A landscape with many peaks, sampled at points; each row gives a point and its height.
A climber steps from a point to the highest of its 2 nearest points, and stops where none of them is higher. Distance is the straight distance between rows; heights are no part of it.
mab: [ 15   7 -14 -23  -6 -21 -21 -13 -19  -4 -16  51  -4 -13  25  29  13  24
 -28   7 -13  23  28 -14  -2 -17]  (h 2.11)
kop: [  1 -26   7  -3 -22 -10 -25  29  -1  -9 -14 -10  -3   0 -15  -9 -35 -38
  22 -18  23   6 -32 -31   1  26]  (h 2.13)
vesi: [-24  10  43   5   1  46  17  26   3  -4  21  -2  19  16 -35 -62   2 -16
  -1 -29  11 -36  -1   3   8 -15]  (h 4.62)
zadu: [ -9  19  -5  -2  21  -8  -4 -24 -10   5  -5  32 -26 -35  42   4  46  40
 -18  12 -12  -5  22 -12  -2  -7]  (h 0.70)
mas: [ -3 -35   3   2  16  -7  28 -35  -6  -3   9 -13  14  35  37 -10  -1 -17
  19  46  20 -40  -8  -4  22 -30]  (h 5.01)
Radub: [  8  14   4   5  15   6 -12  14  -7  -7  -1   7  -9 -58 -24 -19 -13  -6
  -3 -53  30  18 -16 -28  21  30]  (h 2.70)
dape: [-19 -17  -7  -6  14 -20   8 -11  -5 -18  36  -7 -26 -24  21 -12  24   5
  19 -14  33  11   1 -38  34  -6]  (h 0.54)
mig: [  4   6  -7  -4 -17   3  -3   1   9   3  11 -20  15  21 -12  15   8   6
 -13   9 -17   6   7  24 -12  -7]  (h 6.99)
doko: [ 25  27 -34 -27  -1   0  13  -4 -18  16 -20 -26   4   7  22  15  23   5
 -50  25 -37 -18  -1  24   1 -31]  (h 3.00)
sapup: [-12 -20  -4  12  -4   2  10 -29  -5   0  13   8   0  18  27   9  14  19
   1  31  -2 -10  14   5   2 -13]  (h 4.73)
meli: [  5  11   8  32  -2  58  17   7   5   1  21   2  19  -9 -49 -41  -6  11
 -16 -49  22  27  30  22  12  16]  (h 4.04)
rop: [  6  13 -17   3  14  10 -10  -6  -8  -7  21  17  -4 -55 -22  -7  -4   7
  -5 -52  27  30  20 -19  28  26]  (h 2.86)
dopod: [-18  11  -7  23 -10  44  21 -16  16  22  -1 -10 -16   8  32  10  16  33
   8  44 -33  -7  10  47 -35   5]  (h 4.40)
Vov: [  6 -21  21   1 -30 -10 -26  20  -4   2  -7   9  22  25 -35   0 -47 -30
  26 -16  20  16 -25 -18 -13  14]  (h 2.29)
Vupe: [ -2  10 -10 -10 -17   9  14   8  -4   0  10 -35  10  27 -20  -7  15  -4
 -25  12 -17 -13  -7  25   2 -24]  (h 7.30)
zukov: [ -4 -14  14  10 -15  -8 -22 -13 -18   4  15  39  19  11 -34   6 -39   2
  28 -17  16  40  22 -16  -3   7]  (h 4.86)
Dus: [ 36 -12 -16 -60 -25 -17  -6  17 -11  -6   3  -5  14  18 -10  17 -15 -22
 -28  -9 -13  16  -8  -2  11 -38]  (h 2.52)
Lub: [ 15   2 -29 -23  -3 -27 -23 -10  -9  -4 -34  34 -24 -34  41  39   7  11
 -24   9 -10  19  12 -19   0   1]  (h 2.00)
lerer: [-26 -20  28  16  21   3  17   3   3 -16  41 -23   3  19  -3 -46  25 -14
  33  -4  36 -26 -30 -15  11 -18]  (h 5.73)
pape: [  9   7 -21  -3 -16   2  -9 -11  16  12  -2 -12   9  10   0  40  -6   7
  -8  12 -28  14   6  32 -31   8]  (h 6.59)
rem: [-23   7 -44  15 -20  20  25 -16   5   9  55 -38  -8  15 -11   5   7  23
  10   8 -39  27  34  17   7 -15]  (h 6.65)
dakid: [ 12  29 -30 -24  -7  12  22   0 -22   9 -14 -30   6  37  -3   1   9  -8
 -40  34 -50 -19   0  32   4 -37]  (h 2.95)
Silu: [ -4  -3   4  13   6  27  15 -34   0  12 -28  21  -7   2  46  21  11  28
  -1  58 -28 -28  13  34 -34   1]  (h 4.78)
Geb: [  6   4 -16  -7  -1  -2 -11  -7 -13 -20  30  30  -5 -36  -8   1  -6  12
   6 -41  19  36  32 -35  33  11]  (h 2.98)
Sak: [  2 -14 -74 -13  -7 -10  13  -7  35   4  35 -62 -18   2   9  33 -13 -12
   9   9 -21  -2   4  23   9   4]  (h 7.45)
siti: [-21  25  26  -1 -15  30   0  16   2   4 -10  31  14  18  -6 -24   5  12
 -20  13 -20 -25  33  15 -11 -23]  (h 6.15)
levit: [  4  -6  11   5  27 -19   3 -14   6  -2 -18   1 -13  -9  37   7  25   0
  -5  25  12 -23 -23  -1 -10  -2]  (h 5.60)
Lozub: [ 32 -21  15 -18 -20 -15  -9   0  -4   4 -39   5  24  40   1  36 -44 -29
  -1  23   7  -1 -17  14 -18   0]  (h 2.69)
topob: [ 17 -23 -42 -16  -3 -24  -9   2  11  -6 -36   0 -22  -6  25  43 -35 -17
  -3  12 -17  -1   3  -5  -2  27]  (h 1.80)
totir: [  7  19 -17 -13 -13  -6 -20  35  30  -3   2 -56   0 -10 -25   8   3 -28
  -7 -31   7  -3 -33  21 -12  19]  (h 6.67)
sefa: [  9 -48  -5  -2 -12 -22  -5  -4 -16  -5 -55  16 -13   0  25  10 -31 -31
  20  18  15   0 -10 -46   5  19]  (h 6.41)
Dotuf: [-24  34  16  -3  41  11  38  21   9  -9   9  -8 -17  -7  -6 -47  41  -8
  -2   4  -7 -42  -4 -16  -6 -30]  (h 6.72)
gede: [ 28 -29 -31 -31 -12 -23  11   1   9 -13 -32 -17  -1  21  28  34 -37 -25
   5   2  -9  -8   3  -7  18   8]  (h 1.72)
roroz: [ -3 -47 -16   1 -13 -15  -1   0   3 -18 -11 -17  -9  13  21   2 -18 -28
  30   3  31   3 -14 -34  15  15]  (h 6.58)
lum: [ -7 -19 -54   3  -3 -15 -25  32  31  -9  35 -29 -19  16 -20  12 -54 -14
  31  -8  -4  24   7  20  -2  36]  (h 4.17)
kot: [ 30 -15  18 -36 -30  -7 -20  27  -7 -14 -32   6   4   9  -6  13 -21 -38
 -21 -12  14  -4 -39 -14  -3   0]  (h 2.79)
kuf: [  8 -14  -4 -22   1 -28 -11  17  -1 -18 -42   0 -30 -25  20   7   6 -24
  -4  -6  15   1 -25 -31   4  18]  (h 3.11)
garo: [ -9 -42   7   9  -5 -11   2 -14   0 -10   9   0  -8  19  29 -16  -6 -21
  36   9  52  -2 -16 -38  15  -1]  (h 6.20)
ret: [-37  40   2  15  17  31  31  15  25  14   1 -36 -25   7  14 -35  25   7
  -7  32 -31 -28   3  24 -17 -19]  (h 3.19)
Gelip: [-16 -15  34  52 -14  21 -16 -13   0  17 -17  20  37  44 -12   7 -24   5
  25  34   0  -2  -9  27 -32  12]  (h 4.46)
Tagoz: [-10 -12  -6   1  25 -24  10 -27   1 -18  17   0 -33 -24  40   0  37  13
   6  12  19   0  -3 -26  16 -10]  (h 0.57)
deba: [ 15 -14  11 -30 -24  -9 -25  30 -13 -14  12  27   0   0 -27 -10 -43 -20
   7 -42  11  35  -2 -49  12  15]  (h 5.75)
zon: [-13   8 -20  37  11   8 -12 -32 -15  15  11  44  -1 -56  -2  21 -24  37
  20  -2 -11  36  35 -21   6  29]  (h 0.92)
Gekor: [ -4  18  27 -35  -9  22  -6  23 -17 -11 -10  15  23  23 -11 -30  11 -15
 -38   9 -20 -40   0   5  -5 -44]  (h 6.17)
kasip: [ 34  -6  -5 -29   0 -11  24 -22 -25   3 -14  13  34  45  17  20 -22  -1
 -17  38 -35 -13  14  23  11 -50]  (h 2.87)
fituv: [-13 -16   7  15 -16  15  10 -11  -5  -7  48  12  20  24 -25 -10 -10  21
  23 -14   0  28  45  -2  15  -8]  (h 1.45)
gize: [-12  15  23  15  33  -7   2  -8   3  -3  -7  16 -11 -18  16 -13  37  17
   1   7   7 -20  -7  -3 -12   6]  (h 6.00)
Ren: [-16  -8 -18  -4  28 -10  26 -29  -9  -5  15  -2 -22 -11  40  -6  38  19
  -5  33  -5 -17   6 -13  15 -26]  (h 0.60)
bipiv: [ -8  15  29  10  -7  34   8  20   7  -2  26 -26  14   9 -39 -41  15  -3
   0 -38   9 -12  -9  17  11  -2]  (h 4.72)
kem: [  0 -16 -47  -3  -6  -9  18  -2  35   0  20 -74  -9  12   5  23  -4 -26
   9   5  -6 -10 -19  26   8   0]  (h 7.07)
rubos: [ 23 -14   5 -26 -14 -18 -18  14  -8  -9 -50  12  -7  -9  14  25 -12 -22
 -17   4  10  -6 -24 -14  -4   8]  (h 2.94)
mot: [-26  24 -12   5  -4  21  25   1 -12   0  32 -15  -9   6 -10 -32  31  18
 -10  -2 -16  -8  20   3  24 -25]  (h 7.19)
filur: [ -6 -40 -38  -9  -6 -27 -24  30  -9 -13   4  13 -28  -1 -18   1 -60  -6
  28  -3  -6  25  22 -29   8  36]  (h 4.69)
Kal: [ 27  17  -7 -50 -34  -5 -17  33   0  -5  16 -23  14   5 -32   5   5 -14
 -33 -30 -11   9 -17   6  -3 -19]  (h 2.60)
mapos: [-11 -27  12  -1  -8 -28 -31  -8 -16  22  -2  40  14   4 -32  12 -68   0
  36   0  -4  53  31 -18 -13   7]  (h 4.34)
bera: [ -3 -41 -18 -14 -23 -12   9 -20  -5  -9  45 -14  12  41  -3  11 -21 -11
  21  12  11  21  17 -11  21 -32]  (h 1.54)
rasup: [  9  39   1   3   3   4 -19  24  20   6  -9 -35   2 -28 -25  -4  15 -11
  -8 -43   6   0 -29  17 -17  31]  (h 5.95)
Dozi: [-29  50 -12  -1   8  22  25  15   3  19  -3 -24 -24   3  13 -28  37  13
 -26  19 -38 -21  19  14  -4 -18]  (h 3.12)
Gavo: [-30  -2  23  57  11  28  -5 -19   3   7   0  22   8   0   4  -8   3  22
  29  10   7  -4   0  12  -9  23]  (h 3.50)
faz: [ 13  19  35 -39 -20  16 -14  27 -23  -7  12  25  21  12 -23 -24   9  -2
 -40 -22 -11 -17  -9  -5   1 -31]  (h 6.43)
zopi: [-22  15  35   2  26  11  15  18   8  -7   4 -11   3   9  -6 -41  31  -7
  -1   5   5 -41 -16   4  -8 -18]  (h 6.70)
Bot: [-13   6  48  48  29   9  -9   8   1   9 -14  14  17 -11 -21 -34   5 -12
  30 -14  27 -13 -38  -1  -8  23]  (h 6.47)
tuf: [  9 -52 -18 -13 -16 -32 -16   9 -24   2 -45  38 -11  -1   9  15 -52 -14
  19  20  -5  20  14 -52   1  16]  (h 5.68)
nibi: [  7 -42 -28 -28 -15 -23  16 -18   9  -3  33 -26  15  50 -12  25 -44 -20
  25  12  -7  26  21  12  11 -26]  (h 1.57)
gon: [ -7 -41  -9 -12 -15  -8  15 -24 -22  -5  42  13  15  50 -10  -3 -13   4
  10  20  -7  26  35 -12  22 -44]  (h 1.51)
Sezo: [ 12  23   2 -22 -23   4  -5  30  12   1   6 -55  11   9 -29  -3  19 -18
 -26 -20  -2 -16 -34  28 -11  -5]  (h 7.27)
Fimov: [ -5 -10  20  39 -10  12 -15 -16   7  17 -31   8  23  26   2  20 -10  -1
   9  38  -5 -11 -19  33 -35  13]  (h 4.70)
vozi: [-12 -36  -4  20  -3   8  28 -32  -4  -1  21 -15  12  40  24  -1  -3   1
  17  46   3 -26   8   9   9 -24]  (h 4.87)
Pemas: [ 21  -3 -37 -22  -8 -12  26 -14   6   8   7 -52   9  26   2  32 -11 -19
  -8  20 -23 -10 -11  24  18 -25]  (h 1.62)
fazul: [  9  -5 -10 -31  -4 -22 -13   8  -5 -21  -8   8 -23 -31  22   6  15  -1
 -14 -21  13  12  -4 -34  18  -3]  (h 3.27)
bafi: [-14 -11   0  38   1   6  -7 -18  -7   0  31  15  10 -16 -18  -6 -23   5
  34 -27  27  29  17 -23  25  25]  (h 1.35)
Dasis: [ -7 -32  -5 -10  -9 -14   6   6   1 -28  32 -25 -20  -7  12 -21  10 -18
  22 -20  36   8 -17 -43  29  -1]  (h 0.51)
fofe: [  3 -20  11  -5 -16  -9 -18   0 -22  -5  13  42   7  -5 -17  -6 -36  -6
  22 -29  32  34  11 -47  16   7]  (h 5.27)
goz: [ 26   0 -27 -31  -1 -18  24 -14 -11   3 -11 -32  10  18  27  20   1 -17
 -18  22 -13 -26 -17  12  30 -34]  (h 1.65)
Tebi: [ 39   8   8 -50 -21  -9  -7  20 -16  -2 -16  -3  25  28 -16  15  -5 -14
 -45   1 -15  -5 -17  21  -7 -37]  (h 2.46)
Nok: [-17   7  53  23  40  13   8  13   8  -7  -1  14   9   3 -10 -43  22 -12
  17 -11  26 -34 -29  -4 -15   3]  (h 7.04)
rer: [-24  26   6  12   9  22  16  -5   3   7  12  11  -9 -13  12 -26  30  30
 -11   0 -13 -11  32   3   7  -5]  (h 7.69)
Tafus: [-14  13   7  23   7  12   6  -1  20   6   1 -29   2   6   7  -3  29  10
   0  10  -8 -19 -16  30 -20   6]  (h 3.31)
Nisa: [-20  44  10 -10  36  11  28  16   2   4   1   9 -20 -25   7 -44  47  15
 -18   0 -17 -28  17 -12  -1 -24]  (h 7.08)
lut: [ 21  24  26 -35 -12  11 -15  16 -27  -7  10  44  14 -13 -18 -17  15   8
 -40 -44   1   3   1 -16  15 -16]  (h 6.78)
Lib: [  1  12 -15 -11   8 -25 -14  -5   2  -8  -8   6 -31 -43  29  12  24  10
 -11  -9   5  12   2 -21   5  13]  (h 3.40)
vuv: [  2  32  34  21  53  -6   7  17   9  -2 -10  20 -13 -27  -5 -30  36   9
   6 -14  21 -19 -26 -10 -13  16]  (h 6.48)
sot: [ -6  11   4  22  -7   8 -13 -20  -2  14 -18  16  -3  -8  14  26  11  23
  -6  25 -21   1   9  20 -31  20]  (h 5.53)
Sebev: [-13 -12 -57   6 -16   3   9 -11  27   3  55 -48  -4  10  -7  26  -8   3
  16   7 -26  21  21  22  -4  -2]  (h 7.01)
kefi: [  8  -7   9  -7 -25  -9 -23  21  -2  -4   3   2  14  12 -28  15 -22 -16
   3 -20  12  16 -10  -3 -11   7]  (h 2.45)
Med: [ -9  13  -4  25  10   5  -7 -33 -14   6  11  36  -7 -41   6   5   9  35
   4 -17   6  21  28 -16  11  18]  (h 0.80)
Nuter: [-26  22   5  31  14  34  23  11  32  21  -3 -46  -9  17  11 -20  27   7
   7  29 -28 -25 -12  42 -24  -4]  (h 3.24)
tuzi: [  0  15  14  -2  -1 -11 -24  -1 -17  -1 -16  34  -1 -24   2   4  14  10
 -14 -18  17   3  -2 -15   0   9]  (h 2.39)
Zerar: [  0 -29  -8 -11  -8 -35 -28  -2  -8  15 -18  37  -6   0 -15  26 -63  -4
  22  18 -15  44  27 -17 -14   9]  (h 4.63)
ref: [-10 -12  22  44  41 -23   0   4   9  -4  -7  -1 -17 -18  11 -11  15  -9
  44   5  31   1 -46 -26   1  18]  (h 5.17)
maza: [ 11   5  21  -4 -14 -12 -33  20 -19  18 -23  36  24 -20 -52  13 -51  -7
   3 -22  -2  34   3 -12 -12  15]  (h 5.11)
kuzis: [ -5  11  18   5   1  41  20   5  -9  -9  38   9   8 -12 -30 -48  18  12
 -16 -40  14  -1  27  -2  30  -8]  (h 4.30)
basa: [-10  -4   7  23  -3   1 -14   7  18  -5   7 -28  10  -2 -16  -1   3 -12
  21 -22  16   4 -28  13  -5  18]  (h 5.16)
Tam: [ -1  23  -3  14   8  28  14 -11  20  26 -24 -19 -16  -2  40  11  32  26
 -12  39 -33 -20  -6  44 -47   7]  (h 4.27)
fovez: [ -2 -32 -49 -14  -4 -30 -21  35  11 -14  24  -9 -34  14 -20   2 -60  -8
  28  -5  -7  28  22   5   9  40]  (h 4.38)
vuzur: [  3  14  25  -3 -23  11  -8  10   2   7   8  10  30  28 -50   1 -11  10
  -4 -22 -16  28  24  28 -19   0]  (h 2.24)
nusa: [  0 -30  -6   1  22 -19  32 -19  13  -5   6 -41 -13  13  35   5   9 -18
  19  25  24 -21 -31  -5  21 -14]  (h 5.40)
Tolu: [-12  -3  50  19   3  43   5   9  -3   0  21  23  32  10 -30 -57  -3 -14
   7 -33  32 -22  -1  -1   7   5]  (h 4.51)
pedu: [ 26 -16 -35 -21  -1 -24  -7 -21   2  -1 -35  24 -18 -15  42  52 -18   0
 -11  19 -16   9  12  -5  -1   8]  (h 1.90)
Soz: [-18  -4 -15  42  12  -1 -19 -13  -5  22  -1  26   5 -66 -11   7 -43  24
  31  -9   5  27  19 -33  17  32]  (h 1.08)
bafes: [ -4  21  14  19  13   6  -3   7  13   1  11 -26   1 -15 -15 -15  26  -1
   8 -30  15  -4 -23  13  -3  21]  (h 5.45)
fepam: [ 41 -12  21 -28 -11 -13  -3 -12 -13  -1 -36  20  29  37  12  31 -23  -9
 -23  31  -7 -15   1  20 -10 -22]  (h 2.78)
pupip: [ -1 -40 -34 -14 -10 -34 -26   8  -7  -4 -15  33 -20  -6   1  21 -56  -7
  20  12 -13  33  31 -29   2  22]  (h 5.12)
mer: [ -8 -19   1  32  35 -30   6  12  14  -5 -25 -14 -35 -31  23   2   8 -16
  37   9  20   6 -47 -30 -10  24]  (h 4.71)
dibig: [  5  -2  10  -2  34  -8  11 -29   3  -1 -30  20  -9  -4  53   9  27   5
 -17  47  -8 -46  -4  10 -15 -13]  (h 5.28)
rivoz: [-11  14   2   9  14   4  -1 -26 -16  -4  12  44 -12 -30  23  -7  33  44
  -6  -5   1   6  40 -15  16   0]  (h 0.75)
beb: [ 13  29  -8 -13 -11  10 -14  18   8  -1  22  -5  11 -20 -46   1  -9  -1
 -15 -58   4  26   7   5   0  21]  (h 5.21)
Kivi: [ -8   6 -40  -2  10 -16 -10 -21   8 -10  21   2 -34 -44  35  23  16  21
   3  -6   0  19  23 -17  11  16]  (h 3.23)
vaf: [ 17   2  -8   1  30 -10  22 -15  24  10 -23 -41 -15  -5  37  19  20  -5
  -1  28  -7 -30 -38  26 -14   2]  (h 3.83)
zama: [ 19 -13  -5 -15 -21 -17 -13   6   7  -1 -21  -1  10  22 -15  31 -35 -27
   0   5   3  11  -7  12 -18   5]  (h 2.59)
Nabon: [ 17 -22 -32 -21 -15 -15  16 -11  12   1  21 -37  11  33  -3  37 -28 -17
   8  12 -13  10   6  17  13 -17]  (h 1.60)
musi: [  9 -11  28 -13 -18  -8 -13  -1  -5   6   5  14  30  42 -38  11 -24   0
   5  -1  -9  33  16  20 -23 -11]  (h 2.30)
Fima: [-21 -18 -10  42   5  -1 -20   4  -5  10   8  13  10 -38 -23  -3 -52   1
  45 -15  23  26   6 -37  20  30]  (h 1.24)
sopo: [  0 -61 -16  10 -18 -18  -6  -2  -8  -7 -27   6  -7  17  12  -3 -42 -31
  41  11  29   3  -6 -51  10  21]  (h 7.14)
Mibad: [-29  -2  17  37   8  21   5 -10  12   1  13  -9   4  12   9 -13  21  15
  18  12   0 -14   0  15 -10   5]  (h 3.38)
Viri: [ 12   3 -32  -7   7 -10   6 -23  18  14 -15 -30 -18 -16  33  37  11   2
  -8  20 -17 -10 -12  22 -19  10]  (h 3.69)
luz: [ 31 -24 -18 -39 -11 -22  18  -1  -1 -14 -23 -24   3  12  31  22 -16 -27
  -7   4  -1 -21 -14 -11  31 -17]  (h 1.69)
ketu: [ 17  13 -14 -22  -5   6  29 -13 -24  10 -17  -6  22  51   7  15 -13  -2
 -29  46 -51 -20  18  34   4 -48]  (h 2.91)
nomil: [ -7  31   8  25   1  16  -8 -18  -8  19 -20  31  -3 -26  10   7  16  39
 -15   4 -18   5  23  10 -20  24]  (h 6.24)
dal: [  8  16  21 -15  -4  -2 -21   0 -16  -3 -24  34   7  -3   5   6  19  10
 -31   2   3 -14   0   2 -14  -5]  (h 2.28)
Tesev: [ -5  32  13 -11  -6  14   8  30   1  -1   9 -40   3  14 -26 -27  33  -8
 -23 -11 -11 -25 -22  22  -4 -18]  (h 7.64)
tar: [ -3  18   5   6  43 -14  32  18  15 -11  30 -24 -19 -18  -1 -27  51   9
  11  -2  16 -17 -27 -12   0  -7]  (h 5.84)
Zapod: [ 20  30  17 -14  -4  21  -9  10 -18   3   2  30  13 -24 -31 -21  14  15
 -36 -49   4   9  15   3   7   7]  (h 6.49)
Ruv: [-32  26 -17  18 -18  32  22   0   6  17  33 -29 -13  15  -9 -16  18  29
  -5   2 -27   8  31  21   6 -11]  (h 6.87)
Punun: [ 10  39  13  18  59  -5  28  24  11  -8  12  -3 -19 -35  -3 -30  49  16
   1 -22  18 -14 -19 -10 -10   9]  (h 6.12)
telad: [  9  22  19   8   5   1 -20   7 -18   3 -12  26   2 -44 -18  -8  -3   2
 -10 -36  20   7 -12 -17   7  24]  (h 2.53)
ber: [ 30 -11  11 -37 -13 -14   2  -9 -17   0 -15  13  34  45  -6  23 -20  -3
 -23  22 -26   7  13  24 -11 -38]  (h 2.83)
Muko: [  9  -2 -31 -18   6 -22  -3 -16   8  -6 -10 -11 -24 -22  34  28  21   3
 -16   9  -2   5  -2  -4   3  -3]  (h 3.55)
Rifo: [ 13   4   7   0  16   4   3 -34  -5  11 -46  21   0   0  49  29  12  13
 -18  51 -14 -34  -6  24 -23   3]  (h 5.02)
riso: [  4 -27 -17   5  -4  -8   6 -38   0   0  -3  10  -8   4  39  40  -3   9
   7  35   0  -2  11   3  -2  -2]  (h 4.57)
Surok: [ 12  20  25  -7 -18   0 -22   6 -12   5 -26  28  21  14 -21  13   3   7
 -26   0  -8  -3   1  20 -24  -1]  (h 2.31)
sol: [ -8  -1 -34  -1  -2 -15 -12  -8   6 -16  28   1 -20 -30   7  11   1  12
  11 -23  10  25  22 -22  21  14]  (h 3.10)
deze: [ 22  -2  21 -36 -20 -19 -32  21 -21  -2  -7  43  10  -3 -31   9 -38 -12
  -6 -32   5  38   0 -28  -5   2]  (h 6.57)
zazom: [ -6 -11   1   7  38 -16  31  -3  15 -11  19 -31 -20   2  20 -12  36  -5
  12  21  19 -25 -31  -5   5 -18]  (h 5.61)
ton: [  8 -41  -6  -7   3 -21  34 -27   4  -6  -2 -32  -1  29  47  10 -14 -23
  28  24  24 -31 -16 -17  33 -14]  (h 5.20)
zar: [-32   6  12  32   1  46  14 -21  19  16 -15  22 -15   1  46  -2  10  34
  23  48 -27 -18  15  34 -35   6]  (h 4.55)
dobek: [-22  10  27   2   5  17   3   7   0  -5  -7  10   7  13   1 -25  22   4
 -10  13  -6 -39   4   9 -13 -15]  (h 6.45)
supaf: [  8  17   0  -4  19 -31 -16  21  11  -1 -46 -10 -36 -48  12   9  14 -12
  -3  -7  11   3 -37 -18 -12  29]  (h 3.37)
fenim: [ -3  37 -20 -20   4   7  14   4 -11  12  -9 -23 -13   1   9 -12  41  11
 -45  22 -34 -18   3  13  -3 -27]  (h 3.06)
gos: [ 24  28  12 -14 -13   9 -19  11 -13   4   4  26  17 -26 -47   1 -15   1
 -18 -48   2  30  10   0   2  18]  (h 5.79)
puves: [-10 -25  13  -9 -16  -1   3 -15 -25  -8  47  29  21  41 -23  -9 -13  15
  19  -2   3  32  41 -14  15 -31]  (h 1.48)
rapor: [  8  20   7  -3 -14  19   0  17   6  -4  34 -26  19  -6 -46 -14   4  -4
  -4 -53  14  11  -3  10  10  10]  (h 4.89)
Kib: [  8 -13 -13  14  35 -24   9  -2  27  -2 -37 -26 -35 -25  34  22   8 -17
  20  15   7  -4 -44  -2 -14  21]  (h 4.24)
Vison: [-12  -4   6  25 -10  18  -1  -8   0  -6  37   4  19   9 -25  -8  -2  16
  19 -31  18  19  20  -1  14  11]  (h 1.41)
kudod: [ -7   6  24  56   4  54   9   3   6   9   3  16  22   0 -38 -35 -18  14
   5 -27  12  17  26  28   8  27]  (h 3.86)
Miza: [ -5 -33 -35   1 -16 -14 -12  12  24 -10  21 -28  -1  27 -13  20 -42 -25
  30  -5   6  16  -1   5   0  15]  (h 3.98)
nom: [  3  16 -17   9 -11  -8 -27   5  15   9 -17 -14   2 -15  -9  32  -5  -4
  -6  -5 -10  12 -12  17 -28  25]  (h 5.72)
rik: [-16 -18  10  23  -7  -1  -3   5  17 -14  35 -36  10  13 -10 -19   4 -19
  36 -21  33   2 -26  -2  16  11]  (h 5.38)
risef: [-18  46  16 -20  -6  32   6  27  -1   7 -18   6   6  11  -6 -27  19   3
 -36   9 -29 -30  18   9 -10 -35]  (h 5.91)
litom: [  1  19 -10   1   1 -22 -34  25   6  11 -44   0 -14 -51  -5  15 -12 -11
  -9  -9  -2   7 -22 -13 -17  33]  (h 3.94)
pim: [-17 -31  16   2  11 -13  16  -9  -6 -17  33 -15  -8  18  19 -32  18 -17
  24   8  43 -19 -20 -30  25 -24]  (h 5.92)
zot: [-19   8  24  60  -3  40   1  -8   6  17  -1  18  20   9 -24 -15 -14  23
  23  -8  -7  13  19  24  -6  25]  (h 3.68)
Matan: [  0  10   4  12  -9 -14 -32  19   8  11 -36 -11  -1 -19 -18  18 -13 -15
   2  -7   6   1 -36   5 -20  30]  (h 4.80)
fod: [  9  17  17   6 -11  26   3   3   0   9  16  19  24   9 -54 -11 -15  17
 -10 -41 -10  40  44  21  -5  11]  (h 2.16)
Diran: [  0   3 -23 -15  20  -5  20 -29 -17   2  -3   7 -11  -4  46   5  32  13
 -26  41 -23 -25  10  -2  13 -34]  (h 0.62)
nivu: [ -5   3  10  34   6  12 -12 -15   9  18 -32   1   3  -2  17  20   8   7
   3  29  -9 -12 -27  32 -36  21]  (h 5.03)
fom: [-18  34  20  23   6  32   7  -5   2  12 -11  36  -3 -12   8 -15  16  34
 -15  -3 -11  -4  41  13  -5  13]  (h 7.06)
Zitu: [ -7  16 -17 -12  10   6  10 -21 -17   8  -2  27 -18 -14  48   2  43  41
 -33  34 -34 -12  34   0  -4 -28]  (h 0.66)
vove: [ -5   8  33  53  46  -6  -4  11   5  11 -17   6   1 -41 -14 -27   4  -1
  32 -13  24   4 -43 -18   3  25]  (h 5.78)
fabe: [  3  30   4   4  -8  49  23  22  -1   5  26  -4   8  -8 -44 -44   4  16
 -31 -41   2  15  34  16  27  -4]  (h 4.19)
peled: [ 20  -9  -4  -4  21 -26  17  -9  25  -2 -43 -33 -17  -4  36  25   2 -23
   0  17   8 -26 -38   8  -4  17]  (h 3.96)
gupu: [ 10  -3  12 -13  -4  -6 -13 -17 -19  -7 -19  52  10   9  23  14  14  21
 -26  23  -8  -7  21  -5  -5 -24]  (h 2.20)
lifu: [-13   3  31  20  10  28  12  -2  -6  -9  29  15  11  -4 -19 -46  13   6
   9 -35  27 -12  11  -5  19   4]  (h 4.39)
bakos: [-16 -13  20   6  -2   9  14   9   1 -10  53 -36   7  14 -20 -40  15 -17
  23 -26  31 -10 -28 -14  25  -9]  (h 5.58)
Vema: [ 24  28  20 -30 -25   1 -18  22  -8   6 -25   9  26  27 -24  11   8   5
 -46  -1 -25  -4   1  28 -26 -20]  (h 2.40)
Mulim: [ 26   5   9 -43 -28  -7 -19  32   0 -13  -9 -20   2   3 -14   9   2 -28
 -33 -24  10  -3 -38  -1  -5 -11]  (h 2.68)

Call two points neighbours if one is among the 2 nearest of the other. Go from one point of each pair to the other, from neighbour to neighbour, staying as high as possible. Name the lowest point that can't be avoided.
vuv, deze: pedu
rer, pupip: mapos
rer, deze: maza
lut, Sak: risef
Tesev, sopo: basa
Nok, rer: zopi
Sak, Nok: rem

Where does a climber stop that starts at each point below?
Diran: Nok
fod: lut
supaf: Tesev
Vov: lut
puves: Nok
sapup: vuv
gede: Nok
Geb: Nok
dopod: vuv
vuzur: lut
